Each row is a point on a tangle of strands that fork and nearly touch. The rows are in no order.
In the rows, 128 means zero.
Points whose rows are less than 129 apart are linked; no others are. Some points are linked to none.
gige: [117 121 113 145 109 139  97 104 149 133  99 152 117 200  99 166 115  89
 161 152 131 152  67 129  85 126 125 128  98 121  75  84 134 128]
Sulo: [ 92 176 113 116 112 107 135  69 194 136 112 179  87 173 121 167  98 106
 102 122 149 101  58 135 105 115  96 152 141 113  89 121 151 142]
von: [151 105 121 131 123  86 122 121 120 172  99 175  77 198 110 167 178 136
 123 183 163 155 103  80  90 174 105 151  93 125 111 145  74 149]
lisib: [137  75 133 111 139 121 107 116  94 110  93 155 113 157 109 200 164  82
 186 113 185 136  88 120 125 139  95 155  91 172  96 186 114 128]
badu: [ 98 167 171 101 100 169 141 103 181  80 130 162 124 150 139 143 129 149
 136  75 153 131 113 164 115  98 101 121 200 158 148 171 201 120]
Lova: [154 196 131  95 170 142 122 124 148 139 159  88 149 112 142 121  89 127
 124 160 131 116 108 134 148 132 112 185 102  97 144 158  82 169]
fen: [163 120 121  96 137 121 140 146  69 143 104  59 127 118 119 108 118 144
 148 131  93 149 161 125 177 119 177 177 123 128 120 122  75 176]
Gimib: [139 145 121 159 123 122 151 135 136 118 178 123 144  42 137  79 120 127
  59  94 133  97 166 155 166 112 130  88 150  96 185 119 149 109]
sesob: [109  97 108 145  93 114 126 165 132 139 137 155 150  73 143 128 142 167
  97 112 129 100 179 137 126 119 139  67 169 103 158 100 180  61]
beret: [171  76 135 181 142  77  81 104 108 157 125 138 110 147  98 153 166  87
 101 137 173 117  95 120 115 189  90 145  61 141 111 180  60 101]
pugi: [165 130 172 113 162 128 156 112  86 119 117 139 138 126 127 122 154 129
 157 137 117 128 110 106 141 162 112 140 124 189 187 190  82 150]
kaz: [180 132 127 131 155 125 116 126 108 146 146  41 129 118  80 106  68  88
  79 115 109 126 127 180 159  87 125 154  88  91 156 110  72 154]
medi: [199 123 114 162 136  67 128 101 105 172 107 141  92 157 102 119 164 112
  93 164 124 148  98 126 121 189 126 143  80 141 157 158  54 158]
zarib: [143 102 131 162 142 131  97 127 116 131 154 141 127  86 114 118 144  95
 114 110 121 116 121 159 133 130 152 107  98 130 152 139 126 111]
leni: [122  83  86 150 120  76 150  94 125 161  98 158  47 138  88 131 128 111
  71 137 130 144 131 141 117 116 129 101 128 108  98  98 151 127]
kete: [122 164 123 103 136 169 145 138 132  89 128 151 134 143 162 109 129 136
 191 144  87 161 118  99 118 148 164 149 135 182 136 121 147 159]
setul: [134 108 108  87 131  98 118 121 109 164  90 108  65 155 118 150 124 134
 123 136 147 129 133 135 152  86 125 156 106 105  63 129 100 171]
Kidoz: [132 110 141  98 139 141  87 127 132 152 141 105 113 124 111 146 123 112
 131 121 158 101 104 126 150 115  98 166  66 130  93 173  84 130]
bof: [ 87 178 119  95  59 161 142  97 190  94 141 145 138 139 132 107  91 138
 101  97 129 125 115 162 140  64 142  86 202 133 124 100 213 116]
gurof: [169 154  85 185 129 140 161 130 121  81 161 115 121  70 137  77 115  96
 115 116  87 158 158 143 144 119 167 113 125 128 149 104 144 149]
veman: [120 160 132 119 175 129 120 156 135 118 138 132 157 118 179 144 146 139
 164 123 148 130 150 120 123 164  81 149 122 102 102 157 119 133]
zasip: [ 92 135 117 145 130 127 138  77 196  97 139 197 118 179 106 171 115 120
 130 106 152 143  99 148  72 126 117 100 178 124 132 137 204 106]
badeb: [129 107  98 139  94 145 168 119 155 109 123 157 116  90 105 114 121 166
  90  78 111 149 190 131 138  93 130  73 212 141 153 105 209 104]
Moved: [140 136 143  94 135 130 150  99 134  97 103 179  86 168 134 155 155  94
 187 121 131 154  76 109 109 160 122 156 133 199 144 167 144 172]
Nanug: [121 126 162 131 140  98 176  85 167 129  95 165  99 215 123 201 137 108
 168 137 167 141  82 105  79 125  79 161 160 161 119 183 141 137]
zuf: [116  86 176 128 132 126 106 174  59 127 119 136 188  80 151  79 169 151
 158 136 122 112 142  92 155 202 176 140 108 186 155 149  82  86]
napev: [127 147 163 104 131 168 156  89 156 125 149 159 122 124 141  96 135 150
 133 140 110 117 101 109 130 115 121 116 157 166 182 169 150 136]
bako: [166 137 102 196 171  95 130 135 113 133 127  79 125 133 113 117 108 105
  78 142 137 171 151 168  96 158  87 120  89  63 126 101  94 140]
munod: [130 100 173 162 147 118 130 164  56 108 114 166 193  75 137 101 177 145
 162  99 131 124 159 108 143 199 160 112 131 170 150 143  98  75]
vut: [149 121 128 119 149 106  87 178  98 183 132  76 149 140 133 115 141 155
 141 172 142 142 152 105 142 155 161 181  68  93  92 141  45 140]
zali: [105 179 106 101 106 153 134 110 153 116 135  72 116 137 130 113  66 120
 110 126 106 116 126 136 163  52 163 129 140  96 122  81 148 163]
dugil: [122 148  88 132  96 133 151 101 151 153 118 137  82 166 111 116 112 145
  98 158  95 135 117 101 113  91 142 108 131 108 110  85 115 161]
nepi: [135 130  97 116 123 136 101 202 104 136 118  73 183  96 160 147 119 181
 133 121 133 135 189 150 143 120 121 128 146  87  96  80 144  98]
fuf: [ 93 123 121  98 140 105 139 130 136 108 108 156  83 133 167 167 150 138
 146  99 152 125 145 138 128 120  95 142 166 139  71 152 182 137]
ziga: [188 146 140 134 162 103 145  98 119 136 126 120 111 124 110 131 146 111
 126 124 120 112 117 135 141 144  85 155 110 154 168 188  86 169]
lev: [141 201 113 122 152 159 148 141 162  81 167 132 145  76 189 102 120 129
 143 110 121 123 144 151 151 143 123 145 136 120 139 139 151 153]
puluf: [110  75 148 149 119 128 127 123 127 145 144 184 135 135 119 111 171 115
 162 159  92 111  96  79 112 177 194 113 110 164 162 117 107  95]
torud: [134 155 102 128 133 116 163 118 138 144 123 141  92 148 137 128 140 139
 109 143 109 145 133 102 122 126 118 130 138 104 111 125 112 154]
gesu: [116  90 128 139 155 128  84 143 121 129 147 122 137 121 131 153 139 111
 123 119 182 109 124 141 122 123  75 143  93 101  71 169 116 107]
Kofe: [124  93 109 138 132 109 131 164 107 155  99 123 138 137 136 163 151 166
 113 145 149 146 184 122 109 146  76 100 161  79  98 108 123 101]
kapos: [137 136 113 163 113  98 116 203  99 133 151  91 181  39 172 104 144 149
 123 120 128  89 187 139 150 134 172 126 121 102 136  89 132  78]
Zafog: [128 117 158 126 136 107 159 101 138 150  95 145 117 200 130 183 144 153
 149 157 157 145 104  91  77 141  59 144 142 156 129 169  99 139]
nenu: [118  86 148 142 132 147  90 107 118 133  97  86 131 161  84 173  96 119
 104 128 176 145 121 166  93  76  26 107 109 104  91 148 116 109]
Giv: [139 148  77 139  61 167 175 151 164  89 139 133 138  79 126  90  96 161
  68 100 103 147 204 120 145  91 145  78 201 127 153  93 216 115]
tud: [ 91 157 140  90 145 124 129 152 158 134 123 150 117 159 179 147 136 152
 153 155 155 137 134  94 108 150  77 160 128 123  94 154 121 145]
Pogu: [ 76 172 155  75  83 174  98 126 174 106 160 137 139 122 161 110 111 103
 152 120 134  83  79 154 151  77 182 133 134 124 110 105 189 119]
Farig: [142 114 121 151 153  88 155 174  67 142 113 150 122 101 150  96 173 162
 129 131 102 153 178  99 145 192 159 135 128 160 120 111  94 125]
gegiz: [121 130 157  85 141 156  89 170  93 120 152 111 182  93 153 104 137 144
 181 135 123  98 127 122 162 142 157 163  83 152 131 156 101 120]
tude: [ 96 123 136 129  80 143  91 108 142 144 148 140 120 113  99 119 114  90
 129 152 122  70  71 132 145  69 181 114  85 128 120 102 123 108]
Lera: [189 180 143 141 173 123 153 151 115 104 164  81 183  87 149  67 107 145
 141 120 101 137 182 142 154 157 122 167 121 103 151 130  97 150]
zamed: [121 128 172  90 129 175  86 129 118 101 120  99 168 128 126 149 129 129
 164  83 151 118 122 171 129  86  95 123 141 143 124 161 140 127]
Dizir: [158 167 115 146 185 102 127 132 133 127 151  99 129 107 145 125 115 111
 107 143 153 121 138 147 141 147  82 172  99  63 111 155  82 153]
remek: [114 130 135 133 133 122 194 121 162 116  99 156 121 179 143 185 145 167
 139 117 161 165 158 108  90 125  59 116 207 139 123 155 164 117]
sakoz: [120  72 133 112 139 122 139 132  87 142  93 142 103 122 121 161 163 150
 131  91 118 135 173 120 139 105 126 100 165 155 111 130 146 105]
Vada: [ 63 170 132  71 133 133 120 173 176 132 144 133 123 131 182  93 128 162
 161 186 119 105 121  74 125 153 147 173 103 128 133 125 123 160]
tam: [142 142 148  80 109 178 107 210  86 104 139  66 170  50 152 112 113 172
 149 107 101  95 168 171 204  83 179 162 150 145 163  99 160 121]
Ligob: [119 122 146 147 139 113 152  83 164 100 117 185 101 191 118 207 138  99
 160 111 162 148  81 147  67 123  94 135 161 156 111 162 178 120]
lefi: [147 134 104  77 113 114 121  98 121 152  96 109  67 153 105 144 106 109
 137 139 117 133  92 141 154 104 157 163 105 143  83 127  96 186]
pepip: [110 202 105 126 134 151 123 113 184 111 152 144 136 160 167 123 100 107
 152 166 110 117  83 112 104 129 157 155 113 112 109 109 132 156]
Mirer: [162  75 149 166 140 126 100 127  82 157 114  49 139 135  78 120 123 112
  91 115 115 146 135 159 121 137 124 113  99 131 142 125  52 125]
nafak: [157 160 172 106 122 183 115 168 110  99 167  85 180  53 163  80 124 151
 131 106 125  76 148 179 198  86 157 145 149 135 183 137 159 132]
dudu: [131 173 123 112 128 144 129  92 148 129 174 106 121  97 126  97  90 100
  80 136 123  82  80 140 177  84 135 129 112 107 168 136 113 154]
kofa: [105 134 116 153 131 146  87  93 148  97 108 119 110 148 110 157  69  85
 124 120 143 166  81 190  77  99  86 100 102 109  96  92 168 130]
Tul: [145 144  73 184 149 105 136 158 107 108 140  74 141 107 134 109 104 114
 102 134 131 179 180 149 122 140 118 118  97  55 123  76 122 133]
Muk: [138 116  98 163  98 112 142 104 114 172 107  90  78 155  83 108 128 125
  64 153 101 140 123 120 122  94 163  84 108 110 144  80  99 145]
guge: [170 137 129 172 179  88 107 137 106 134 145  63 147 119 107 135 107 105
  86 136 163 138 156 165 123 160  59 151  78  45 120 135  80 130]
tete: [159 120  85 185 123  99  92 110 119 167 102 100  84 147  87 138  96  87
  75 163 138 142  86 147 106 132 116 119  67  90 131  87  79 150]
tigar: [117 133  94 124  86 133 105 204 116 131 130  96 179  71 183 146 127 169
 144 128 123  92 179 130 141 108 159 117 137  97 117  80 164  88]
lozig: [118  96 154 124 125 138 164 125 142 125 139 175 162 126 125 132 165 192
 139 128 117 125 164  95  97 148 110  79 204 151 188 164 173  91]
Kuf: [123 132  82 133 108 128 186  85 181  99 131 177  81 122 104 119  90 150
  68  87 138 152 176 122 120 100 108  76 195 122 132 135 216 124]
Gog: [158 105 182 132 160 130 127 128  60 116 104 101 181 137 113 124 159 128
 154 109 132 142 129 112 137 188 115 132 108 171 154 190  59 117]
vitok: [158 141  91 175 155 130 151 148 115  75 156 154 138  92 166  99 151 109
 151 118 100 172 160 139 119 153 151 122 119 137 117 112 150 142]
Leke: [112  85 161 102 103 148 130 158  91 159 105 141 155 137 142 119 163 183
 141 140  98 118 156  80 137 137 147  99 164 172 165 127 123  97]
Teda: [136  82 130 159 164  82 164 107 108 107 115 157  99 147 125 182 177 114
 141 109 173 133 135 134 103 146  74 130 139 141 112 186 140 119]
sofi: [156  62 166 115 124 158  89 117  70 149 101  66 150 160  72 128 126 128
 115 117 128 142 127 126 147 117 127 119  95 161 134 148  37 120]
Dusiz: [153 153  92 163 150 100 154 180 111 131 145  54 133  81 137  94 104 127
 104 127 124 129 183 138 167 137 171 160  93  59 120  78 104 153]
vod: [ 92 130 103 156  90 130  92 123 145 151 136 108 120 135 114 132  88  88
 123 149 126 107  86 126 121  80 179 117  81  92 104  77 122 121]
danin: [134 139 130  77 153 126 116 182  95 160 110  83 139 142 143 106 115 161
 179 165 112 149 144  89 155 155 185 195  91 130 120 122  66 173]
Sil: [ 72 147 105 121 102 144  92 102 161 108 127 136 128 137 124 150  96  92
 128 112 150 113  88 172 110  83 130  97 128  94  77  89 174 115]
memi: [138 123 122 187 111  94 134 182 116 151 148  80 162  66 146  79 139 145
  70 117 121  93 203 137 133 147 142 103 119  79 142  90 101  79]
pebe: [100 136  87 124 107 132 145 110 155  98 115 105 117 148 108 136  82 130
  90 116 133 173 153 158  98  85  71  78 179  87 110  84 185 123]
zete: [115 162 117  93 103  92 137  74 175 163 108 179  58 188 102 169 106  99
 120 152 142 118  55 114 115 119  99 174 125 145  91 127 115 152]
Poge: [122  81 171 114 115 157  95 114  98 140 112 119 147 144 111 130 146 126
 149 122 118 112 108 115 142 122 140 121 105 169 141 155  84 113]
banis: [117 117 103 143 113 141 123 146 122 151 107 101 144 168 124 146 132 147
 120 141 132 163 155 138  96 108  97 101 144  76 103  89 121 111]
Danik: [117 152 176  66 129 182  96 101 136  97 123 130 135 158 124 141 113 120
 174  99 140 119  80 168 139  88 133 148 124 174 115 164 139 157]
gusu: [135  90 135 176 150  81 111 172 104 158 132  71 154  93 122  93 148 140
  53 104 138 124 197 163 124 163 104 109 109  86 127 109  79  81]
Lubuf: [111 218 111 125 131 157 161 114 197  87 167 149 133 150 181 100 109 126
 136 158  98 153 102  92 105 155 131 147 131 124 136 134 156 162]
Mutiv: [114  96 185  88 106 155 131 118  92 148 115 135 152 143 125 102 148 148
 151 153  92 116 111  95 151 127 161 107 143 175 168 134 113 122]
bup: [150 169 101 157 116 153 173 154 157  80 163 186 145  73 171  72 129 163
 137 128  86 148 170  93 139 157 172 118 167 164 149 136 187 122]
lotu: [146 181 135  82 151 167 134 173 126  84 145  99 157  89 174 100 107 147
 167 111 109 145 158 134 161 129 143 163 154 139 139 123 155 165]
penaz: [107 100 120 121 125 147 126 121 113  97 112 209 127 142 126 146 156  91
 188 114 101 162 102 105 124 168 198 119 137 170 116 111 170 121]
Bef: [145  90 101 209 138 112 144 105 129 134 151 148 122 134  85 125 134 110
 107 138  99 161 124 131  81 167 142  75 116 107 160 103 141 101]
Mibe: [ 79 108 105 126  95 123  95 156 156 139 149 153 150 105 144 138 136 140
 122 120 144  82 138 123 116 109 146  74 143  80 113 101 170  74]
zed: [168 116 155 124 154 111 108 101 110 147 135 101 123 108  96 141 141 117
 110 116 165  80 107 139 148 134  79 160  69 144 133 202  64 128]
Vero: [ 80 103 128 106  97 117 127 118 161 156 130 173 126 146 127 137 145 153
 125 134 127  90 126 104 108 121 135  94 155 119 113 105 158  95]
bulom: [156 131 152 136 122 143 133 130 104 156 147  50 145 105 115  87 123 131
  74 121  84  92 159 141 161  85 142 108 134 108 175 111  84 132]
seleb: [171 174 120 137 150 120 156 169 112 111 160  65 167  71 145  72 103 155
 137 131  91 129 202 130 180 129 169 166 128  96 139  87 107 148]
les: [142 103 113 176 148 136 127 100 130 112 122 162 144 153 103 151 146  88
 148 125 113 166  92 138  81 145 130  97 114 144 137 122 141 119]
Gomu: [150 107 141 153 150 103 135 123  98 153  91 131 128 204 120 179 160 128
 142 168 161 157 118  99  84 176  80 152 104 140 117 171  60 144]
teb: [ 99 100 145 134 126 130  94 111 159 139 137 147 120 125 114 161 131 125
 103 109 182  82 108 139 112 105  76 106 114 103 112 160 127  94]
kugu: [142 150  79 151  81 137 174 160 125 102 144  91 138  68 134  80  99 147
  83 111  96 124 197 124 166  80 162  95 166 104 158  56 181 118]
visid: [158 136 151  88 128 156 122 180  99 129 126  46 166  84 123 122  99 171
 124 112  97 108 195 148 196  78 149 159 153 127 149  92 132 138]
Motuk: [146 123 119  93 128 152 126 169  93 124  99  72 163 111 145 141 123 167
 141 104  97 153 184 135 153 102 107 129 168 126 132 106 142 120]
Zat: [138  99 123 146 119 133  75 104 132 152  94 140 114 193  84 186 120  94
 140 162 171 144  55 121  93 142  98 152  59 135  83 124  89 121]
Mak: [ 79 183 123  77 126 126 146 160 183 151 131 162 102 149 196 111 133 173
 136 154 130 117 146  73 118 153 108 153 151 128 116 119 154 157]
Momim: [124  99 132 123 143  98 142 159  92 152 103 172 115 137 151 118 187 131
 165 141 127 152 131  80 124 199 156 152 103 145 113 129 101 139]
pib: [ 96 112 128 108 142 104 159 137 144  89 103 193  85 143 165 171 168 134
 179 102 144 148 134 120 116 157 118 163 161 172  86 148 208 139]
gili: [120 113 123 140 146 137 111 150 118 114 156 168 137  72 142 115 167 117
 143  91 139 111 141 155 136 141 145 105 130 127 134 139 166 103]
rup: [156 126 121 118 155 122 138 106 105  95  89 148 110 174 127 189 150  86
 175 107 137 166  96 133 117 143  91 158 126 177 113 179 129 164]
Nipe: [136  93 167 153 125 112  93 169  79 141 142  92 181  92 130  73 150 133
 123 140 115  88 134 102 164 161 196 144  74 155 143 141  43  93]
fola: [103  94 124 118 114 128 117 117 117 148  88 179 119 196  99 166 152 108
 175 147 130 161  99  99  97 148 132 134 136 147  79 101 119 126]
rodo: [144 158 116  79 111 120 144  78 146 165 101 145  67 176 111 139 113 123
 141 159 116 137  73 116 127 115 120 165 131 158 128 149 111 179]
sime: [122 132 127 127 119 149 104 173 111 126 164  32 170  89 132 112  98 120
 127 121 118  85 152 142 182  82 179 125  98  89 141  97 128 110]
Sipim: [143 125 102 170 152 133 109 105 121 106 122 135 118 142 103 163 103  77
 131 124 123 175  96 166  78 131  86 108 107 121 121 119 135 131]
kope: [161 131 132 112 147 160 142 124  96 117 104  78 150 140 117 143 120 146
 127  94 114 160 183 148 129 101  77 109 171 125 142 117 122 133]
dap: [115 161 176  86 128 160 139 120 150  87 118 117 154 152 149 160 132 148
 166  97 152 135 133 161 124  93  70 124 173 147 138 172 167 129]
teg: [129  72 147 137 134  97 125 163  74 162 105 135 140  83 132 134 178 165
 112  82 139 108 198 147 144 136 112 111 165 145 126 136 125  85]
Kivo: [150 101  89 172 116 101 114 130 111 160 109  64  86 149  89 113 107 112
  81 160 113 165 135 139 126 114 164 106  68  83 107  66  93 154]
depi: [196 128 127 118 157 139 141 129  92 131 129  45 124 121  94  94  91 115
 119 120  77 153 152 150 182 108 153 162 121 118 154 112  74 170]
Sura: [116 104 129 140 157 119 154 149 107  91 112 206 126 122 157 172 178 142
 187  98 144 158 145 113 114 167 133 123 174 170 124 147 187 115]
beron: [177  94 125 176 150  86  86 137  87 150 121 105 137 138 114 143 158  97
 113 146 160 135 112 141 121 193 114 163  53 122  91 156  36 116]
zisu: [175 155 122 156 169 106 151 146 103 100 153 129 152  77 156  87 145 130
 154 119 104 140 156 126 141 178 131 157 104 123 138 144 102 141]
Zemib: [ 96 122 147  81 127 107 158 134 151 128 137 217  88 134 140 114 158 110
 176 152 125 115  97  68 120 181 162 159 119 183 146 135 152 164]
Dur: [143  75 173 166 166 113 142 132  75 119 102 146 173 138 118 154 172 128
 157 113 146 134 144 112 103 184  95 108 143 158 162 178 105  82]
Vurut: [156 152  91 144 147  91 124 104 123 147 146  53 103 102  98 101  74  92
  46 141 139 128 127 167 155 125 107 141  85  64 170 114  72 162]
rir: [115 148 106 126  89 138 128 140 129 127 149  46 137 100 125 111  86 128
 115 143 111  98 135 144 168  55 190 110 130  91 142  74 137 132]
Rul: [139 124 123 148 157  85 146 195  73 160 116 105 135  79 160  97 159 175
 124 127 110 127 211 120 154 163 132 162 137 113 120 113  85 127]
mur: [ 93 185 147  82  58 184 130 115 197  86 166 162 168 109 163 105 102 168
 123 128 114 118 119 128 129  89 140  87 207 136 152 115 220 110]
Nurum: [141 125 134 110 150 144  90 160 101 131 151  55 169  90 142 110 115 131
 154 121 134 105 137 140 171 117 171 162  94  99 124 139 102 127]
gebup: [129 115 122 152 126 131  69  94 122 164  95 100 118 185  71 176  85 105
 116 154 157 140  76 150  91  92  54 141  87 114  69 123  95 124]
ruvo: [ 90 143 148 109  96 156 100 106 166 142 135 162 137 184 113 160 117  96
 175 142 125 114  48 121 100 122 145 148  96 137  72 104 132 116]
rufi: [122 165 143  74 148 149 155 163 120  94 138 128 129 108 172  80 123 155
 186 145 109 146 142 105 149 165 145 171 136 192 154 150 142 178]
zure: [128 142  87 128 122 115 149  65 161 121 129 181  57 114 101 132 108  94
  77 105 133 123  95 152 132  86 130 105 136 132 135 131 174 147]
luku: [140 141 127 131 150 125 169 118 140 138 140 150 117 123 139 106 138 147
 110 131 101 130 155  98 136 129 113 116 153 138 159 146 132 135]
pogi: [121 153 125 141 128 153 126 110 158  98 180 143 155  70 138 102 121 118
  80  98 153  94 127 164 144 109 112  93 141  84 181 151 164 108]
doli: [115  77  95 135 135  99 159 105 121 138 101 155  54 137  86 151 143 135
 101 100 120 143 153 127 109 120 131  91 172 137 106 116 168 128]
fadal: [104 136 159  85 142 102 171 116 183 109 127 214  61 160 158 136 145 103
 185 138 132 136  90  86  99 194 133 174 132 198 156 157 169 161]
gik: [148  78 127 177 156  76 145 163  80 147 107 104 128  91 122 115 161 153
  66  89 131 128 215 149 126 148  95 106 151 103 130 124 108 102]
gife: [110 175 122  92  48 176 155 139 168 105 144 124 150 109 170  92  96 189
 121 153  87 125 153 100 164  86 161 107 199 150 151  95 198 131]
bod: [ 98 152  92 119 107 121 176  70 181 104 132 189  69 139 112 126 101 131
  86 105 122 140 123 124 126 103 142 105 177 135 112 121 191 133]
voda: [122 120 171  84 114 154 132 146 128 144 115 148 173 125 141 136 156 192
 146 133 129 112 156 101 109 125  85  97 171 153 168 151 138  86]
zav: [123 168 152 101 118 170 123 122 142 118 170  90 146  78 156  85 115 129
 104 135 125  69 108 146 182  75 165 133 135 119 167 139 147 136]
Resig: [150 120 124 136 118 105 115 124 124 173 110 179  99 195 113 153 156 101
 154 183 133 148  82  75 106 193 149 165  74 147 113 113  71 163]
keb: [104 185 106 102  84 159 138  93 176  87 122 118 145 142 138 132  82 142
  99  86 131 149 134 164 119  80 100  91 188 101 101  92 197 129]
Fev: [137 141  92 134 127 160 136 101 118  95 112 126 116 153 115 131 102  82
 167 127  82 172  98 140 125 108 168 127 118 142 106 106 139 162]
Bubad: [132  77 150 132 139 102 124  96 129 125 118 188 110 157 103 188 161  78
 179 134 169 111  67 108 109 176 107 146 103 174 121 183 136 118]
dudim: [111 206 122 123 119 174 132 121 183  78 172 154 166 114 192 118 118 132
 130 123 124 129 124 139 108 134 129 111 152 110 145 139 178 127]
pupe: [116  79 140 135 152 129 112 161  85  93 121 180 159 105 147 161 176 120
 174  88 154 134 141 134 117 168 131 118 132 147 102 152 174  82]
Romoz: [ 95 144 145  86  60 163 128 155 148 141 141  98 153 124 167  94 110 179
 148 179  96  93 125  89 166  77 181 109 180 146 150  78 162 114]
voz: [105 147 165 135 106 158 154  62 196  87 151 198 117 170  98 156 123 146
 134  77 141 134 109 149  91 105 132 102 204 167 155 158 222 112]
rala: [142 163 115 116 117 181 142 100 125 106 126  78 119 133 109 112  85 106
 135 134  82 155 118 150 155  69 163 122 137 144 131 104 142 175]
vir: [154  91 119 140 131 113 120 137  83 151  96 139 125 171 116 127 175 121
 150 160 113 163 113  91 121 195 160 135  95 132 116 128  56 126]
ralan: [126 133 127 136 128 122 141 123 128 132 144  74 143  96 113  89 100 134
  60 101 126 106 165 155 150  89 111  89 132  87 159 105 118 115]
ker: [148  64 149 163 167  96 152 135  67 119 110 168 158 105 123 126 186 141
 134  99 129 138 163 106 113 203 142 103 149 157 144 168 127  83]
Sebe: [110 131 145 106 123 118 185  89 166 125 109 159  90 169 120 148 129 168
 128 115 146 126 135 115 113 107  80 111 194 145 133 176 168 127]
tutug: [130  92 111 181 114 113 128 115 138 155 151 161 122 133 100 108 147 108
 105 155  85 125 111 101  96 167 177  94 119 111 147 114 111 108]
gal: [147 101 131 131 115 124 135 111 109 172 123  84  97 126 108  88 129 136
  81 139  96 117 134 121 149 107 156 105 123 132 152 124  86 139]
sanip: [139 160 104 124 123 112 107  90 132 167 140  97 109 115 107 116  70 106
  57 145 144  94  88 130 160 101 126 148 100  87 152 127  68 158]
Kufe: [159  93 106 204 148  91  82 170  96 145 141  74 139 114 114 107 133 104
 108 150 146 153 132 157 111 171 160 144  42  93  93 115  60 126]
tozak: [ 86  89 184  85 128 139 118 197  96 120 100 175 178 100 162  97 161 163
 188 153 131 108 147  72 142 191 139 140 123 206 176 145 120  92]
nozek: [ 94 190 165  77 104 181  88  95 179 110 150 125 136 145 146 121  92 117
 150 121 130 103  61 177 142  65 148 149 130 142 109 133 157 148]
duzev: [102 133 129 136 130 143 100  98 158 125 163 127 156 101 124 131  97 108
  65 112 172  86 110 167 117 106  82  85 114  75 166 145 128  96]
bak: [128 120 122 146 148  91 109 178  99 168 132 100 132  93 148 103 149 166
 110 144 137 107 174 108 142 158 139 150 102  85 102 118  70 128]
tuz: [ 55 170 110 125  98 124 116  73 186 124 127 163 117 174 117 159  87 103
 112 115 165 117  69 163  87 103 108 122 143 103  63 101 171 117]
gim: [134  88 152 171 130  94 106  84 164 140 126 195 101 176  83 214 151  72
 147 135 178  99  48 113  84 158  70 151 107 145 131 177 140  93]
vop: [122 105  90 167 111 133 149 119 125 130 123 101 138 151 103 131 107 137
  96 130 109 192 161 128  91 111  85  58 169  95 133  79 151 107]
ripiz: [128  84 119 146 131 110 149 124 132 144 133 162 143 113 125 131 150 184
  99 109 124 121 181 121  95 128 115  60 191 106 165 135 169  72]
bab: [130 111  67 158 126  84 136  86 137 138 138 150  42 103 104 129 120  84
  76 110 125 122 116 144 134 116 144 104 110 109 127 114 152 138]
Dis: [154 106 128 164 127  73 119  67 147 166 109 182  83 174  80 194 136  88
 108 156 167 103  65 124  86 142  70 150 109 143 134 170 119 125]
samo: [133 112 137 143 153 139 127 103 109 126 103  76 135 142  95 156 109 112
 109 107 142 160 155 184 102  94  47  97 140 104 138 121 148 116]
nadip: [108 115 112  93 138 102 127 128 125 137 100 119  76 127 135 165 132 140
 116 112 164 120 148 144 133  97  78 137 132  92  63 118 141 149]
Tisot: [149 170 108 119 139 176 157 118 119  56 123 136 136 152 134 121 110 108
 175 111  85 210 121 128 131 133 145 142 144 171 119 129 162 171]
Nuzup: [ 84 130 159  79  64 141 130 132 158 164 141 149 142 134 138  97 129 172
 121 163 118  76 124  92 132  85 162  97 174 133 144  93 151 110]
Bog: [ 74 147 145  72 103 137 133 126 171 113 130 196  86 125 152 109 146 106
 180 130 112 108  86 106 129 124 171 154 121 183 109 114 168 146]
puse: [101 174 132 119 111 161 112  89 174 144 143 163 122 157 127 128 101 103
 140 163 101 108  54 106 116 106 143 136 123 133 121 112 121 137]
rap: [113 138 153  83 156 147  92 195 123 117 133 120 194 107 188 117 135 172
 193 144 148 123 153 110 121 167 110 172 113 139 114 149 112 121]
zipar: [113  77 139 114 106 149 103 127  95 137 101 145 134 152 111 149 147 121
 174 135 119 137  99 113 133 119 150 121 109 154  90 114 114 120]
kune: [153  55 136 180 162  77 110 116  89 123 116 137 104 131  96 170 174  85
 112 123 181 124 119 148  96 165  79 134  92 137 108 192 104 105]
geli: [118 119 108 182 102 118  90 105 150 168 133 135 101 148  86 144  89  71
  96 158 129 112  53 134 104 120 154 109  73 102 123  76 112 121]
Ranat: [ 64 149 132  80  98 137 100 134 180 122 146 181  96 116 147 128 124 108
 142 117 152  71  72 131 150  95 167 146 113 132  80 123 174 131]
menis: [157  98 135 194 133 106  85 172  90 154 147  88 166 119 134  86 155 118
 117 135 126 129 128 115 117 177 188 137  71 126 113 126  32 104]
Dev: [149  83 144 180 155 102 116 116  99 153 137 101 133 108  94 107 152 103
  87 107 123 114 130 147 128 153 123 112  91 141 148 150  60  99]
loke: [120 202 131  81 144 143 121 135 159 133 159  84 138 129 170 110  83 150
 138 170 119 109 121 110 151 112 148 175 118  82 123 133 108 180]
zud: [106 146 164  96 118 134 162  82 171 138 110 155 102 164 113 139 122 154
 126 128 129 104  95 106 108  87  89 114 163 150 158 175 117 146]
sape: [165 148  87 158 110 134 167 167 115 103 146  52 132  74 110  67  77 129
  65 103  89 146 205 147 167  99 136 108 136  84 162  55 144 136]
potek: [ 93 176 157  46 137 145 108 153 162 128 148  95 124 133 171 110  97 151
 181 166 118 117 111 103 153 115 164 190 118 131 122 127 137 166]
zamad: [106  85 150 103 133 143 126 131  93 109 115 197 157 128 129 137 169 102
 202 135 116 139  95  78 121 188 190 119 121 175 145 124 136 102]

A fork is a point with three links, a tip a point with one. Leave the first point through the second and follow the links. Name the first fork or tip that comes.
veman, rap -> gige
Ligob, zasip -> Dis
pebe, keb -> Poge
Kidoz, zed -> zuf
pugi, ziga -> Muk
Nurum, gegiz -> gurof

A fork is a point with three links. Follow the links from the first point to the second and name the forks in between, in order.
visid, Dev -> Motuk > gige > Poge
remek, geli -> Muk
Zat, tam -> Motuk
samo, nadip -> gige > Poge
voda, sanip -> Poge > gige > Motuk
beron, gesu -> zuf
lotu, nepi -> gige > Motuk
Mibe, Motuk -> Poge > gige
zete, voda -> Poge
kope, kete -> gige
